A landscape with many peaks, sampled at points; each row gives a point and its height.
A climber steps from a point to the highest of its 2 nearest points, and stops where none of them is higher. Distance is the straight distance between rows; heights are no part of it.
lusi height 195: 5 -2 -3 -29 17 3 1 -7 -20 17 24 -16 -3 13 -3 13 19 -17 -15 -7 7 -8 -22
 -10 16 -2 5 3 11 -4 1 1 2 11 24 -4 38 3 -24 -11 -5 -30 2 -2 -11 15 -31
 -6 16 -1 2
baza height 370: 18 12 -4 1 7 -3 -29 -5 26 25 1 -8 12 -16 9 -15 -8 3 14 12 -4 -15 9 -1 0
 10 -9 -17 1 -4 1 -10 12 -18 7 21 -19 -25 -1 -5 -14 -12 8 -7 14 -8 11 20
 6 4 -16
Luvif height 610: 25 0 3 -16 -7 3 -10 7 -5 -26 9 7 -5 -3 -13 33 -2 12 -8 24 -4 -27 -3 -5 3
 -3 29 -18 -7 16 -6 -3 19 1 14 13 27 14 10 -12 -13 6 20 -5 -20 53 1 -18
 -11 -2 -6
Vik height 466: -7 17 43 -38 -7 9 -1 8 36 -30 -11 7 17 -17 -20 -29 -13 11 -7 -2 13 -2 10
 -16 -17 11 30 -12 13 5 -6 10 24 7 -14 -16 -18 21 29 6 1 -2 6 4 7 21 -3
 18 -19 12 -11
beme height 340: -12 0 23 -6 -13 -8 -2 16 -10 -5 -7 11 6 14 4 -16 -27 -2 3 -1 -1 -14 2 0
 -8 -24 20 -17 21 14 -11 3 20 -2 4 19 1 6 8 -19 18 6 11 -9 3 9 22 1 -28
 1 -26
Nidam height 533: -25 -13 14 10 -28 -21 15 14 -15 -26 16 14 -1 19 -1 -8 -6 10 -4 -4 14 4 1
 4 -16 6 -1 6 15 5 7 9 -4 24 -5 -5 12 4 2 18 28 -7 -16 7 12 -1 18 0 2
 -11 -20
Vara height 140: 4 6 -4 2 18 -11 -11 2 -7 35 -4 -33 -10 16 12 22 11 -8 3 -30 13 1 5 -11
 -19 28 -13 17 -20 -36 -24 -34 1 -25 -1 -14 -6 -28 -14 -14 -22 -19 7 9 7
 -9 -15 14 17 10 16
pem height 489: -7 -6 1 16 -15 -12 15 10 -6 -39 4 -11 -12 -5 -5 1 12 41 20 10 1 -10 14
 -8 -16 25 -17 -12 3 -11 6 -4 -9 -1 -20 -1 -18 3 5 30 9 20 6 10 13 4 29
 -1 -19 4 -4
leko height 341: -11 3 -21 6 -14 0 9 -7 -11 9 8 14 3 10 5 -8 -34 -1 -9 24 2 3 -4 -10 9
 -18 12 15 10 9 -5 23 31 12 26 37 23 28 -12 -19 22 -26 6 -9 2 9 -2 -14
 -4 -22 -11
vas height 528: -2 -12 -22 3 6 11 3 -11 -10 23 -14 1 8 -3 6 1 -5 4 7 -12 -14 4 6 8 3 -16
 -7 13 -21 0 -6 -6 11 -1 3 -4 -10 -8 3 -10 4 28 -8 1 4 -33 0 -8 -2 0 19
monap height 148: 10 9 5 -13 -6 -2 -8 4 0 21 14 -9 3 -2 -7 21 -4 -6 -5 4 8 -13 6 -14 -9 1
 2 -17 -1 -1 -11 -12 20 -4 16 6 28 -9 -4 5 -8 -8 5 0 22 28 -7 6 16 9 -7
Gilug height 549: 19 10 -2 -19 9 7 -5 0 -16 -22 15 -8 -7 11 -11 26 -9 5 1 12 -1 -25 -21 -4
 -4 -4 24 -21 -2 21 -14 -5 21 4 21 13 27 11 6 -10 -6 -12 11 -20 -6 43 18
 -6 8 -12 -12
zukif height 179: -7 -7 16 -20 10 -7 -4 7 -29 10 21 -18 -2 20 -6 9 6 -23 -13 -15 8 -12 -16
 -13 -4 5 5 -6 16 2 -13 -7 10 6 18 4 43 1 -13 -8 0 -23 -4 -13 12 27 -3 8
 16 3 -6
pevod height 263: 30 -7 -49 12 29 0 9 -16 9 -8 16 -14 -6 0 -1 8 -4 39 7 10 -2 -19 5 -1 3
 14 -13 0 -19 9 8 0 23 6 0 8 -12 -7 -13 -2 -8 1 -2 -7 -4 5 25 -5 13 -10
 -7
dos height 115: 8 5 -13 1 -2 -2 8 3 -5 14 25 -21 -5 5 -6 22 8 16 3 27 6 -11 2 -19 -14 21
 -6 -11 -4 -11 -3 -13 12 0 14 14 31 -1 -16 18 -8 -13 15 5 17 22 -3 1 29
 -2 2
zuda height 60: 14 7 8 5 -26 7 -10 -4 27 -7 -16 19 3 -30 3 17 -3 1 -10 16 -15 17 -3 6 10
 -10 4 -9 -18 26 7 9 -12 3 -2 -10 -10 7 35 3 -11 21 14 10 -17 4 -29 -26
 -7 13 8
ded height 162: 1 -1 19 5 -26 6 -1 8 -8 2 -9 9 4 -7 -13 28 4 -9 7 6 -9 14 1 9 -1 -27 3
 -19 -16 -4 -13 -13 -17 -10 14 -1 22 9 10 11 -5 24 14 4 -11 3 -13 -19
 -11 20 7
kom height 475: 16 6 -8 -1 15 28 4 1 -34 7 -2 -16 -2 5 3 25 -11 10 5 30 -13 -12 -27 0 -1
 -8 10 -13 -17 20 -21 0 14 -2 25 28 32 13 4 1 -15 -11 20 -18 -9 16 28 0
 17 -15 1
keper height 259: -13 -15 0 2 -11 -8 -6 9 0 23 0 -4 5 13 8 -27 4 -7 6 2 8 16 8 -1 6 -2 -14
 18 18 1 20 9 -9 -8 -2 2 -4 3 -24 -22 18 -15 -3 5 -10 -27 -10 -5 -4 -7 4
Nof height 104: -8 14 17 -2 -21 8 -9 3 26 27 -13 6 10 -15 -3 -1 -7 -27 3 9 -2 20 15 -9 6
 -28 -5 -8 0 -5 8 4 -4 -9 0 -4 -11 4 4 18 5 2 15 13 -2 -25 -24 -6 -15 4
 7
demut height 291: 2 -22 -35 8 17 -2 18 -13 -29 -3 9 -5 -2 9 2 -7 -10 -2 -7 6 -12 0 -12 -1
 28 -14 0 20 4 11 6 16 17 11 10 23 23 27 -17 -20 6 -10 -2 -7 -11 2 6 -7
 -2 -18 -8
bugol height 388: 19 12 -13 -3 -1 12 0 -13 14 -40 11 -1 -13 -34 -14 -1 -9 41 -2 23 -5 -11
 4 24 1 -3 22 -2 -26 13 12 2 22 -2 -11 -30 -23 12 20 -17 10 6 9 15 -12
 14 6 -5 -9 -9 19
Vibu height 297: -14 8 28 -23 -23 9 16 -9 21 -3 2 26 10 7 1 -13 -22 -3 -18 -15 10 13 -5
 -8 -29 1 16 6 11 9 -2 22 6 19 0 -16 -5 4 21 6 13 0 -26 7 26 0 -15 9 20
 -16 -8
Liba height 80: -2 18 -2 2 -29 18 -2 -11 34 13 -18 21 10 -34 -3 8 -13 1 -1 34 -8 18 8 -4
 0 -23 -1 -6 -16 10 11 17 0 -5 3 3 -17 17 21 28 6 14 21 21 -9 -8 -25 -19
 -14 -3 8
nel height 574: -3 -3 -5 22 8 -8 6 16 -10 -4 -5 -27 -10 -3 2 3 10 27 20 2 -11 -20 16 -12
 -19 22 -31 -12 5 -29 -4 -18 -8 -19 -17 7 -10 -14 -13 19 2 21 8 6 17 10
 18 20 -17 16 -1
vos height 536: -1 -1 22 -9 -12 -9 8 5 14 -41 -2 28 -1 6 -7 0 -5 -3 -6 -14 4 4 -15 13 -7
 10 18 -10 7 33 9 4 2 17 -2 -9 -4 3 31 -9 4 4 -24 -11 -4 10 13 -10 3 -8
 -20
vun height 472: -17 0 -5 17 5 -3 1 4 -9 17 -2 -33 -1 9 15 2 -4 8 18 -1 2 -18 19 -13 -31
 26 -32 7 11 -30 -9 -17 0 -23 -8 13 -11 -13 -15 1 6 10 15 20 18 -2 22 42
 1 7 2
dufom height 372: 0 -12 -27 4 4 5 0 -7 2 15 -11 9 15 -9 3 -26 -21 3 6 11 -11 -4 13 1 16
 -26 3 7 1 14 10 15 19 4 -10 18 -25 3 6 -14 16 11 2 -6 -3 -26 30 3 -27
 -18 -11
Tagoz height 123: -8 -11 15 -26 -14 -22 -1 12 -3 -31 11 22 5 15 -10 9 -9 -18 -14 -8 -7 -9
 -5 0 5 -12 26 -7 35 0 3 1 -7 22 5 7 36 4 -1 4 19 4 -20 -6 2 41 -20 -12
 -15 4 -8
Susoz height 355: 9 -16 -38 26 38 22 32 -9 -20 -10 5 -34 -7 -1 4 10 3 25 13 46 -14 -6 -12
 2 12 7 -11 7 -4 4 -3 7 13 6 4 35 32 12 -7 6 -18 -7 15 -3 -14 2 32 -4 9
 -21 4
nav height 172: -8 13 5 -9 9 -16 -19 -3 1 40 -8 -19 -5 14 22 0 2 -19 -5 -32 8 0 15 -4
 -17 13 -1 26 -3 -14 -5 -16 -7 -14 -4 -13 -16 -21 -6 -19 -2 -10 6 17 14
 -19 -16 26 14 8 12
poref height 213: -17 -4 19 -1 -23 -9 -5 14 -9 9 3 5 1 12 -8 -2 0 -18 3 5 1 18 -16 15 -10
 2 -3 -9 19 16 -10 -5 -5 -9 19 10 26 10 4 -6 9 -16 -4 -9 -8 -3 0 -9 13
 -3 -3
ros height 448: -31 -19 1 20 -5 -15 13 17 -42 -31 26 -5 -10 29 2 -13 -7 2 -3 15 13 3 -10
 10 17 -8 -12 15 33 3 -6 16 0 34 6 19 37 30 -27 -3 24 -23 -3 -15 -8 0 11
 -8 -19 -1 -11
famik height 336: 3 6 -13 -2 1 5 3 -10 -8 -13 -12 28 0 1 1 9 -18 -17 -11 -8 -17 5 -31 9 21
 -20 20 7 4 26 -4 11 2 4 25 5 15 9 8 -29 15 18 -13 -16 -18 23 -15 -28 -6
 -13 -8
Demef height 471: -10 -20 0 16 3 -21 22 14 -49 -42 19 -1 -8 17 -5 5 3 10 4 17 8 -7 -9 4 17
 -10 11 -2 25 -3 10 -1 -10 29 1 28 39 26 -9 11 10 3 13 -20 -14 23 14 -15
 -22 4 1
Disa height 500: -5 9 20 4 1 4 1 1 22 10 -6 6 -3 4 8 -13 18 -20 -11 -26 -4 13 -10 6 8 13
 -8 6 -12 -10 -4 4 -24 -9 -32 -34 -28 -22 6 7 -11 -6 -32 13 10 -18 -22
 -4 15 8 18
gofat height 168: 23 -4 -5 -7 20 -9 -14 7 -1 -13 14 -10 -6 -7 -8 0 8 15 -2 -10 5 -27 13 -4
 -4 7 10 -18 -3 4 8 -1 14 4 -6 1 -8 -18 -9 -10 -2 4 -1 -7 18 19 22 16 -1
 10 -24
limat height 377: 7 -11 -4 18 25 6 11 10 -33 8 -7 -34 -11 -1 -9 20 24 3 24 3 0 11 -10 3 7
 16 -14 -5 0 -15 -14 -21 -14 -11 7 -2 33 -6 -9 11 -15 2 0 -15 -8 -2 4
 -14 8 6 24
Vima height 38: 22 -11 1 11 2 -19 -12 -5 32 -24 -2 29 2 -14 1 9 12 -20 -8 7 -2 -3 -15 8
 41 9 10 -4 11 30 21 5 -17 19 0 1 5 -3 12 -20 -32 6 7 -6 -21 21 -23 -22
 -1 18 -7
sabat height 485: 32 -2 -7 6 23 6 -17 -8 2 6 6 -6 11 -19 -4 17 12 -3 -6 37 -16 -18 -5 -7
 40 -3 15 -7 -12 7 3 -5 4 -4 11 30 17 2 -4 -10 -41 -15 26 -10 -6 29 1
 -13 7 4 -11
dazuv height 308: 14 -9 -51 27 37 -6 21 -6 -4 -24 34 -27 -11 9 7 13 -2 32 24 27 3 -10 -1
 -3 7 24 -16 2 -5 0 4 -2 14 13 -1 20 4 4 -24 14 -19 -13 5 -11 -11 3 31
 -5 12 -14 -13
vedo height 352: -16 6 -7 1 -23 8 0 0 -8 20 -2 -18 6 14 18 3 -19 14 8 14 13 -15 17 -12
 -32 -2 -16 8 3 -10 -6 -1 24 -9 15 12 -8 -7 -2 0 13 4 25 15 29 -15 17 34
 10 -6 4
fama height 327: 0 7 -15 -11 12 18 -15 -15 31 19 -18 13 24 -19 7 -37 -22 1 12 12 -5 -3 20
 -7 15 -16 0 3 8 12 9 15 13 5 -13 8 -44 -7 10 1 1 7 8 -6 0 -30 17 14 -30
 -11 -7
ler height 439: 1 -1 -17 6 -10 7 0 -10 1 23 -12 11 10 -5 7 -5 -16 -4 5 12 -17 14 -5 15
 12 -24 0 4 -9 21 1 2 12 -8 13 16 -2 9 10 -15 10 11 -1 -6 -14 -22 2 -11
 -4 -10 -1
penu height 234: 13 8 -13 -2 22 -24 -8 -6 18 9 28 2 -2 7 -1 2 18 -5 -16 -13 10 -6 7 -10 1
 27 -4 -4 12 -16 17 -1 0 -1 -1 -4 2 -19 -33 -6 -13 -25 -6 3 2 19 -22 8
 26 13 -13
sape height 488: -6 -12 8 -6 6 -13 10 17 -44 -24 11 -5 -8 18 -16 13 25 -6 -2 3 0 0 -15 7
 13 2 0 -6 24 0 6 -12 -24 14 4 13 47 18 -9 12 2 -1 6 -21 -14 25 5 -14 -6
 8 9
defa height 312: 14 -16 -29 0 22 2 5 -23 -17 -17 7 14 0 6 1 8 -5 -6 -4 -12 -8 0 -21 10 31
 -11 12 11 1 27 8 8 11 10 11 0 8 8 1 -24 7 5 -13 -19 -14 13 0 -20 8 -18
 -10
bor height 233: -9 3 -11 -13 -10 -21 -6 2 24 28 1 -4 -2 18 14 -18 10 -7 -10 -9 18 11 14
 -13 -4 -1 -5 29 15 -16 33 20 -18 -4 -14 -13 -22 -5 -29 -17 2 -23 4 20
 -17 -29 -36 -3 5 -14 12
sodo height 532: -2 -18 -7 7 15 -19 2 9 -19 -31 8 13 -8 18 -3 -9 18 -15 2 -25 8 5 -15 20
 21 10 -4 4 18 19 19 -4 -17 7 -7 -6 6 -4 1 0 7 5 -28 -19 -5 -6 14 -11 10
 -5 -2
potel height 339: -16 23 17 -36 -18 25 10 -22 19 -13 3 13 9 -11 0 -19 -31 22 -7 -10 21 8 8
 -6 -30 -10 23 7 3 11 -12 24 24 10 3 -18 -23 12 19 3 23 -2 0 5 11 0 2 14
 0 -22 3
nili height 428: -10 22 43 -25 -6 23 -7 -2 32 -13 -25 4 15 -15 -2 -25 -1 -1 -5 -13 15 4 4
 0 -17 12 14 -7 -12 16 -23 7 15 -8 -14 -23 -27 14 36 13 -3 6 -3 -1 17 -3
 -2 26 -6 6 -10
zevi height 141: -3 0 23 10 -19 20 -9 1 -1 -3 -27 9 -3 -19 2 7 -2 -18 10 -9 -9 22 7 14 10
 -51 4 -16 -24 -13 -17 -12 -21 -4 -6 -19 -8 2 21 23 -12 29 13 6 -11 -20
 -14 -12 -30 28 14
lod height 511: 7 -19 -3 -2 18 -18 8 16 -40 -31 10 -5 -10 16 -6 6 15 -3 -4 -29 12 -4 -7
 4 5 4 -3 -3 10 6 12 -11 -7 7 -6 1 21 -3 -6 9 13 13 -16 -17 13 18 16 1 2
 2 0
big height 451: 9 -8 -26 7 21 0 -5 -7 7 23 -5 0 4 -16 0 -13 7 4 3 -10 -14 -2 10 1 22 -6
 -9 4 -9 -11 17 -2 -8 3 -15 -7 -30 -19 -14 -10 -3 16 -11 0 0 -24 -5 -9
 -7 5 9
Vipef height 398: -28 -11 -2 16 -31 -1 5 9 -21 1 8 14 -4 21 7 -15 -24 1 -6 22 8 10 -7 6 -3
 -14 -1 15 21 4 -12 23 13 12 20 19 23 29 -20 -18 30 -26 4 -8 -5 -10 3 -6
 -10 -13 0
kolog height 343: -30 -2 25 -2 -8 19 10 -7 -11 6 -13 -4 -3 10 11 -7 9 -6 4 -26 0 9 23 4
 -28 -1 -9 19 -10 -17 -15 4 -20 -9 -15 -26 -29 -1 8 31 9 19 -12 14 26
 -14 2 24 -1 11 19
medov height 87: 1 -5 -17 9 20 -2 2 1 -13 20 31 -34 5 6 -3 0 14 8 3 31 3 -10 5 -18 8 13
 -4 -4 11 -19 6 0 5 1 9 27 24 8 -44 5 -12 -27 18 3 2 8 0 4 9 4 -6
fut height 189: -12 -1 22 5 -38 -2 7 6 -6 2 -2 15 3 5 -15 22 -5 -9 -3 5 -2 20 -8 13 -19
 -8 -5 -14 0 9 -27 -8 -34 -6 34 6 32 14 6 8 0 -1 1 -3 -16 -1 -5 -2 17 0
 1
fur height 433: 28 -1 -24 10 18 3 -19 -13 12 22 6 -1 11 -16 1 -1 5 -3 -3 22 -8 -6 2 -10
 27 0 1 0 -7 -6 8 -6 11 -10 7 25 -1 -10 -18 -14 -18 -7 10 -9 -3 2 -1 2
 10 7 -15
sefa height 559: 0 -13 -17 13 4 -19 16 3 -5 -45 30 22 -12 18 -10 8 9 -2 0 -15 3 3 -7 17
 17 13 -8 15 12 12 31 16 -11 21 -1 -18 10 2 -11 11 2 -7 -29 1 -9 2 -3
 -22 28 -20 -7
sidup height 275: -2 18 -10 10 10 -22 0 -14 31 21 17 10 -10 -3 10 -5 12 8 -13 -15 -3 0 11
 -18 -14 21 -12 2 1 -31 12 1 -9 -5 -22 -13 -26 -23 -25 1 -10 -24 -4 16 5
 9 -20 25 3 20 -12
tus height 349: 18 -10 -2 16 25 23 11 -1 -32 21 -16 -30 -4 -7 -5 30 6 -8 23 10 3 18 -16
 10 9 -4 -12 -3 -26 -23 -37 -28 -7 -9 21 -5 31 -1 -1 9 -27 1 8 -6 -26
 -11 -9 -21 8 4 29
Pid height 203: -16 26 8 -17 5 -14 -14 -7 28 38 -6 -3 -1 6 17 -16 -2 -22 -15 -20 14 8 23
 -20 -17 9 0 27 19 -18 9 8 -12 -11 -15 -16 -36 -13 -13 -10 -4 -20 17 21
 7 -22 -27 29 6 0 4
lifuf height 383: -6 15 24 -26 -20 9 3 -2 5 -16 -2 9 8 -6 -2 -18 -33 20 4 3 10 -2 1 10 -23
 -18 23 -15 5 14 -12 10 25 2 5 -6 -15 11 24 -10 26 4 9 -1 -3 0 22 8 -20
 -14 -12
viti height 132: -11 27 -8 -11 10 -2 -15 -24 5 33 -13 -13 -5 11 27 9 -7 -11 3 -26 2 -8 17
 -1 -31 4 -6 28 -23 -27 -19 -20 9 -8 1 -18 -33 -19 10 -1 -12 6 18 18 31
 -23 -14 30 19 4 18
minu height 160: 16 2 -20 10 41 -4 -15 -2 -19 29 3 -23 -1 3 4 9 8 4 0 -23 -4 -20 10 -9 -3
 13 -13 9 -13 -30 -12 -25 0 -14 -5 -5 -8 -39 -29 -8 -20 -2 0 -4 10 3 8
 24 8 13 3
nibe height 122: -18 -3 6 13 -19 16 3 9 -3 23 -29 3 7 -12 -2 4 -3 -28 18 5 -1 29 16 3 9
 -48 -12 -3 -11 -18 3 -10 -18 -17 -3 -7 2 13 1 20 11 15 12 16 -17 -33
 -16 -11 -35 2 23
Sonod height 408: 1 -2 -20 14 15 27 26 -6 -32 18 4 -26 0 6 1 12 -3 19 4 46 -11 -7 -19 -8 0
 0 -2 1 -7 1 -16 5 14 1 19 38 38 20 -5 -2 -12 -11 22 -4 -5 0 20 7 18 -18
 10
tane height 546: 33 -1 5 -12 -4 7 -17 10 -3 -3 0 2 0 -15 -13 28 7 1 -6 25 -15 -25 10 -16
 21 -20 22 -15 -19 1 -6 -9 8 -7 6 12 24 3 4 -6 -23 10 26 -1 -4 32 -8 -14
 -14 16 -4
tizen height 378: -8 0 -18 12 -8 7 0 -11 -14 15 -25 22 4 1 5 -4 -21 -16 -8 5 -20 13 -22 21
 15 -22 10 14 0 27 -20 10 3 -5 31 21 12 23 7 -30 13 -3 -7 -17 -32 -12 -6
 -23 -4 -21 6
buk height 145: 16 -3 20 -28 14 -11 -17 8 12 -21 5 13 8 -8 -12 -6 -1 -7 -14 -16 6 -27 10
 -11 -2 -12 29 -21 14 -9 16 9 6 18 -8 -1 3 -14 -1 -11 -2 6 -4 -4 15 36
 -6 13 -26 14 -30
tini height 497: 6 17 40 -34 -13 6 2 4 37 -38 -7 20 7 -10 -18 -2 -14 4 -13 -6 9 0 -12 1
 -18 7 36 -13 3 17 -6 8 10 14 -3 -15 -3 15 34 -12 -2 6 -4 5 -5 29 -12 -4
 -15 8 -11
kalup height 387: -18 6 36 -13 -8 20 0 -8 8 -13 -23 0 3 -9 3 -9 16 3 0 -18 11 5 6 7 -21 13
 -1 -4 -29 6 -29 -1 -8 -15 -14 -32 -29 3 24 34 6 21 -19 -3 16 -6 17 24
 -1 2 -3
gimog height 409: 6 -15 9 24 -3 -1 -3 14 -13 -7 -19 -15 -4 -5 -2 7 26 -7 24 -14 -11 15 -6
 13 13 11 -20 -8 -7 -18 -5 -33 -31 -18 -1 -9 3 -10 10 7 -16 16 -9 -4 -13
 -21 1 -23 -7 15 25
muzog height 82: -20 16 -20 -8 -8 12 -10 -15 10 45 -22 -7 5 4 25 -2 -19 -19 4 -3 2 3 13 0
 -19 -28 -4 24 -14 -21 -5 -9 12 -7 8 -6 -18 -9 4 -3 -7 5 28 15 17 -47
 -20 23 6 -12 27
kod height 469: 9 -6 23 -1 9 -6 -5 10 7 -11 -12 10 -4 -7 2 -5 19 -19 -18 -32 -4 2 -10 6
 9 8 0 -5 -9 4 2 -8 -20 2 -21 -25 -12 -18 16 7 -4 16 -26 -1 16 -1 -8 -2
 7 14 0
Pego height 438: -1 -1 7 -8 -15 -2 4 -1 7 -33 7 3 -9 -16 -8 -8 2 35 4 13 -1 -5 19 5 -4 3
 5 -15 -6 7 12 4 6 7 -18 -15 -25 7 13 11 12 14 7 9 -5 4 23 -5 -16 4 -2
vitom height 437: 8 -12 6 17 -3 5 -9 7 10 -12 -21 -1 -14 -9 3 8 16 -9 9 -23 -13 16 -17 12
 8 11 -16 -10 -31 -8 -11 -21 -30 -3 -12 -25 -20 -15 31 20 -18 22 -23 -2
 0 -20 5 -15 1 13 23
Bofu height 236: -26 -5 28 11 -36 -2 -2 10 4 6 -16 14 7 14 1 -18 3 -20 4 -6 8 23 -20 23
 -18 12 -14 2 11 16 -6 -4 -14 -18 15 4 13 8 16 -7 5 -14 -25 -7 -4 -27 14
 5 15 -14 -1
Berir height 210: 16 -1 0 -20 27 -6 -9 0 3 14 20 -22 -3 9 -6 12 30 -23 -11 -21 21 0 -18 -5
 20 20 -2 1 5 -6 -6 -5 -10 1 8 -9 18 -16 -31 -12 -21 -38 -4 -2 -12 18
 -22 -9 26 11 1
sozis height 194: 12 -3 -10 8 19 -12 -11 5 3 4 5 -12 -15 -7 -4 7 16 2 -2 -19 4 -16 4 -5
 -11 33 -14 -17 -14 0 -4 -21 4 -9 -10 -4 -14 -24 -4 2 -9 -5 -13 -9 18 14
 17 17 14 11 -16
tuput height 47: 12 -6 0 14 -9 -12 -13 3 18 4 -7 11 7 -18 0 9 7 -18 1 20 -16 18 -7 3 39
 -1 2 -4 -2 12 14 -1 -19 -7 -1 -2 1 3 12 -13 -15 4 5 10 -25 -7 -25 -33
 -9 13 10
Gizu height 311: 17 24 5 -15 7 19 -18 -13 41 4 -13 5 14 -30 5 -30 -19 11 8 9 5 -5 10 -3 5
 6 2 -7 4 15 7 8 20 -2 -5 11 -35 -11 20 2 -11 2 10 -6 9 -15 -1 14 -6 2
 -10
Dezub height 550: -13 -1 4 6 -13 -2 16 4 -2 9 -5 -3 -11 26 5 -5 21 7 3 -26 1 13 -6 8 -16
 16 -22 25 -3 -26 14 2 -31 -18 -18 -25 -20 -12 -15 2 -1 1 -27 14 -4 -24
 -16 -8 17 -5 29
Pote height 264: -21 10 31 -2 -22 7 7 -1 25 3 -15 22 15 3 5 -32 -7 -14 3 -5 8 19 -7 6 -20
 15 -1 3 16 19 0 10 -5 -1 -8 -3 -14 9 30 7 6 -6 -25 0 10 -27 5 11 19 -16
 -14
nado height 309: -24 -8 21 3 -8 2 1 11 -36 6 -11 -7 3 9 4 -17 -2 -6 5 -17 -2 9 19 9 -13
 -13 -7 7 18 -7 5 4 -20 -3 -20 -3 -11 1 -1 18 27 24 -2 10 16 -18 12 13
 -24 12 11
gavo height 325: 2 24 -21 12 6 -4 -7 -8 28 37 7 8 -9 -15 3 -4 9 5 -9 2 -10 2 22 -29 -4 2
 -19 -1 -4 -43 10 10 -11 -14 -17 -6 -29 -18 -23 7 -4 -19 15 16 -1 -3 -26
 19 -13 14 5
Metez height 586: -10 -6 7 5 -22 -9 25 9 6 -38 4 22 -8 13 -6 5 8 6 -2 -10 18 10 -9 12 -25
 20 1 0 -9 16 5 15 -4 17 -7 -15 -4 6 16 21 13 -1 -33 -2 6 -1 31 2 24 -26
 -21
Meke height 334: 32 8 -27 6 13 9 -8 -19 24 -17 0 -4 -14 -24 -8 4 0 43 2 10 -12 -19 3 11 8
 10 0 -1 -41 12 5 -1 20 -2 -10 -9 -29 -5 6 -8 -2 13 2 5 -12 3 5 -7 0 -5
 13
gufiv height 600: -10 -4 -8 19 -7 -12 25 2 2 -20 13 13 -14 17 -2 -7 15 12 -1 -19 -3 14 -5
 10 -8 18 -19 14 1 -8 28 9 -24 6 -24 -24 -15 -8 -10 20 3 4 -36 7 -1 -10
 1 -13 24 -12 14
Povof height 286: -28 -22 4 13 -17 1 6 12 -24 6 -10 -4 7 9 4 -27 -1 2 14 -2 2 20 7 12 -3
 -14 -21 18 25 -2 15 9 -21 0 -14 0 -3 7 -10 0 34 15 -11 6 -7 -42 10 1
 -19 -4 12
vofop height 390: 12 10 -24 5 21 1 -6 -10 18 20 -4 6 -1 -22 3 -16 3 11 -10 8 -10 -10 26
 -22 9 -13 -2 4 -5 -23 18 21 3 0 -20 -1 -38 -13 -24 6 3 7 14 7 6 -6 1 15
 -20 5 -9
Lozer height 133: 7 -2 25 -29 2 -13 -11 15 16 -11 6 15 10 -1 -17 9 0 -26 -22 -20 -2 -13 -1
 -10 2 -4 20 -14 18 -6 4 0 -3 15 -8 -4 19 -13 6 0 7 2 -19 3 19 33 -29 -2
 -8 19 -17

For each start below, name the point where the climber stops.
monap | vas
Pid | Metez
leko | gufiv
pevod | nel
tus | gufiv
defa | vas
zuda | lifuf
kolog | Metez
limat | gufiv
dazuv | Luvif
medov | Luvif
ded | lifuf
sidup | vas
baza | Luvif

Call two points neighbours if one is among the 2 nearest of the other. Go from one point of each pair to the other, from neighbour to neighbour, staying as high as possible. Name the lowest point that can't be avoided.
sozis / vas | muzog
Luvif / gufiv | demut
Metez / sozis | Vara
nel / gufiv | pevod
vas / Luvif | Gizu
